Each row is a point on a landscape with many peaks, with its height.
From any point a climber takes the steepest step (rise divided by distance) to one of its 3 nearest points. It stops when none of these is higher. Distance is the straight distance between rows; heights are no part of it.
J_472 (h 174): [-17  -9  35  10 -15  16  -7  30   8 -40 -66 -63  -9   9 -10]
J_711 (h 477): [ -8  26 -14 -23  53 -28 -30   6  33  -9 -10  16   0  59 -81]
J_900 (h 502): [-41 -16  15  45 -35   3  55  14 -39 -10  22 -10 -22 -54  57]
J_285 (h 221): [-58  -3  35  26  -5 -10  41   3 -16 -25 -23 -15 -26  29   8]
J_251 (h 681): [ 14   4   2  -5   0  -2 -46  20   3 -33 -55 -48  10  25 -36]
J_141 (h 335): [  1  -5 -11 -31  13 -17  -1 -44  21  32  34  54   2   5 -17]
J_406 (h 538): [ 38  -9  -9 -19  -5  27  -5  -8  -5  34  29  13  12 -29  21]
J_839 (h 446): [ 59  26   6 -35 -22 -14 -87 -23  58  31 -41   7  19  25 -59]
J_377 (h 416): [-19  18  -5   3  46 -24 -16  14  16 -39 -23  -5  -7  62 -63]
J_230 (h 307): [ -6   1  -7 -11  23 -23  10 -38   4  15  21  22  -1  41 -15]
J_498 (h 528): [ 39  13  -8 -30  -3  -6 -57 -21  34  27 -27 -10  21  25 -50]
J_172 (h 403): [ -6   3   1  -5  10  -2  -2 -17   0 -13 -18 -20  -1  30  -5]
J_468 (h 434): [-15 -10   1  37 -24  20  39  24 -37  -9  29  -8  -6 -58  73]
J_192 (h 11): [-48   1  27  23  16 -12  19  19   1 -38 -31 -21 -28  43 -12]
J_969 (h 472): [-64 -13  25  33 -27  -7  56   2 -24 -15  -9  -9 -21  -1  31]
J_313 (h 385): [-24  14   4   6  43 -25 -18  51   4 -43 -32   0 -15  62 -77]
J_566 (h 536): [  7  11 -10 -20  33 -19 -32  -6  17 -10 -22  -8   1  40 -58]
J_302 (h 301): [-52   3  -6  37  -4 -21  46 -17 -26  -6  23   8 -21  13   9]
J_73 (h 378): [  6   9   2   5  30 -18 -45  27   8 -38 -51 -16  -1  48 -66]
J_484 (h 406): [ 14  -6 -13  22 -14  24  21  26 -28   3  33  -2   5 -60  71]
J_641 (h 481): [ 12  -5 -10 -23   8  -7   0 -32   8  19  19  23   3   6  -2]
J_702 (h 570): [ 29   1 -10 -36   8   2 -17 -28  19  17  -4   3  10  14 -21]
J_795 (h 172): [ 19   7 -19   9   5  -3  -8 -18   1  44  86  42 -13 -90  42]
J_323 (h 484): [  3  -5  -9 -11   8   1   6 -18  -6   1   3  -8   7  11   6]
J_316 (h 342): [-33 -17  33  17 -24  13  32  12 -18 -20 -19 -31 -10   0  43]
J_25 (h 583): [ 41  20  -8 -16  -8  -5 -48   4  16   4 -51 -39  27  18 -26]
J_136 (h 598): [ 28  17  -9 -18   3 -11 -46   0  13  -9 -45 -22   9  29 -44]
J_615 (h 529): [ 26  -4  -6 -22  -5  14   1  -6  -8   9  -4 -17  20  -4  17]
J_994 (h 346): [-44   2  20  16  25 -12 -24  58  -1 -59 -50 -15 -21  46 -63]
J_176 (h 286): [-22  -8  29  11  -1  -2 -41  54   7 -55 -81 -45 -10  22 -50]
J_329 (h 540): [ 40   0 -25  -1  -4  29  -1  16  -6  21  28   8  17 -47  53]
J_889 (h 309): [ 14   7  -1 -39   9  -6 -28 -46  51  23   2  37  -1  29 -46]
J_454 (h 257): [-10  -3 -31  11   4 -18   0 -37   3  36  90  61 -20 -71  18]
J_91 (h 387): [-38 -13 -15  39 -16 -11  43  -6 -46  -5  41  13 -10 -24  28]
J_596 (h 348): [-10 -19  28  20 -34  30  42  32 -19  -7  -2 -29  10 -34  60]
J_253 (h 196): [-29   1   3  20  17 -23  26 -13 -14 -12   7   2 -11  43  -8]
J_50 (h 533): [-23  -7 -24  13   5 -21  40 -32 -30  21  61  39 -10 -24   8]
J_560 (h 354): [-32  16   0   8  45 -26  -2  21  10 -32 -14   2 -13  65 -49]
J_213 (h 499): [ 69   4 -14 -19 -10  39 -25   0  20  51  26  34  15 -44  28]
J_405 (h 518): [ 54   7  -7 -43 -17  20 -22 -18  21  43  21  31  14 -27   9]
J_999 (h 519): [ 52  -1 -18  -8   3  32 -13  13  12  46  51  35  10 -61  45]
J_514 (h 554): [ 46  -5 -17  -9 -14  37  -1   8 -10  13   1  -1  29 -26  36]
J_295 (h 447): [ 17   1   6  -4 -12  22   7  17  -7 -12 -33 -38  15   0  23]
J_269 (h 412): [-10  -3 -21  19  -7 -13  29 -12 -33   8  56  22  -1 -50  42]
J_425 (h 414): [ 15 -18 -21 -11  -1 -13  12 -22  -8  30  52  44   4 -43  20]
J_334 (h 400): [ -4  -7   5   7 -20   8  28   7 -29   0   7 -12   6 -21  40]
J_291 (h 390): [ 19  16  -2 -32  34 -20 -51 -25  54   5 -19  27   6  40 -87]
J_451 (h 391): [-14 -14  20  41 -37  38  40  46 -19  -1  15 -18   3 -55  80]
J_294 (h 255): [-23 -13  38   9 -17  17  19  20  -7 -23 -33 -49   0   6  25]
J_633 (h 604): [-17  -6  10   8  -9   2  21   4 -20 -24 -11 -27   0   8  17]
J_700 (h 445): [ 15   2  -4 -36  17 -12 -20 -41  33  27   0  19  10  31 -44]
J_770 (h 384): [ 16  -6  -2   5 -19  35  26  20 -20  -4  -1 -12  16 -29  67]
J_815 (h 615): [-71 -10  16  54 -36  -5  67   0 -40  -8  19   0 -34 -34  41]
J_583 (h 343): [ 43   9  -6 -49 -13   8 -33 -39  44  38   2  38  10   4 -28]

Call two points neighbours if one is among the 3 nearest of the other. Go from one point of each pair to the other, from neighbour to neighbour, staying as high as possible. Name the lowest point that can't be avoided.
J_50, J_514 | J_425
J_815, J_702 | J_484
J_633, J_514 | J_295

Where does a climber stop that starts at each point below?
J_291 | J_251
J_302 | J_815
J_711 | J_251
J_498 | J_251
J_253 | J_633
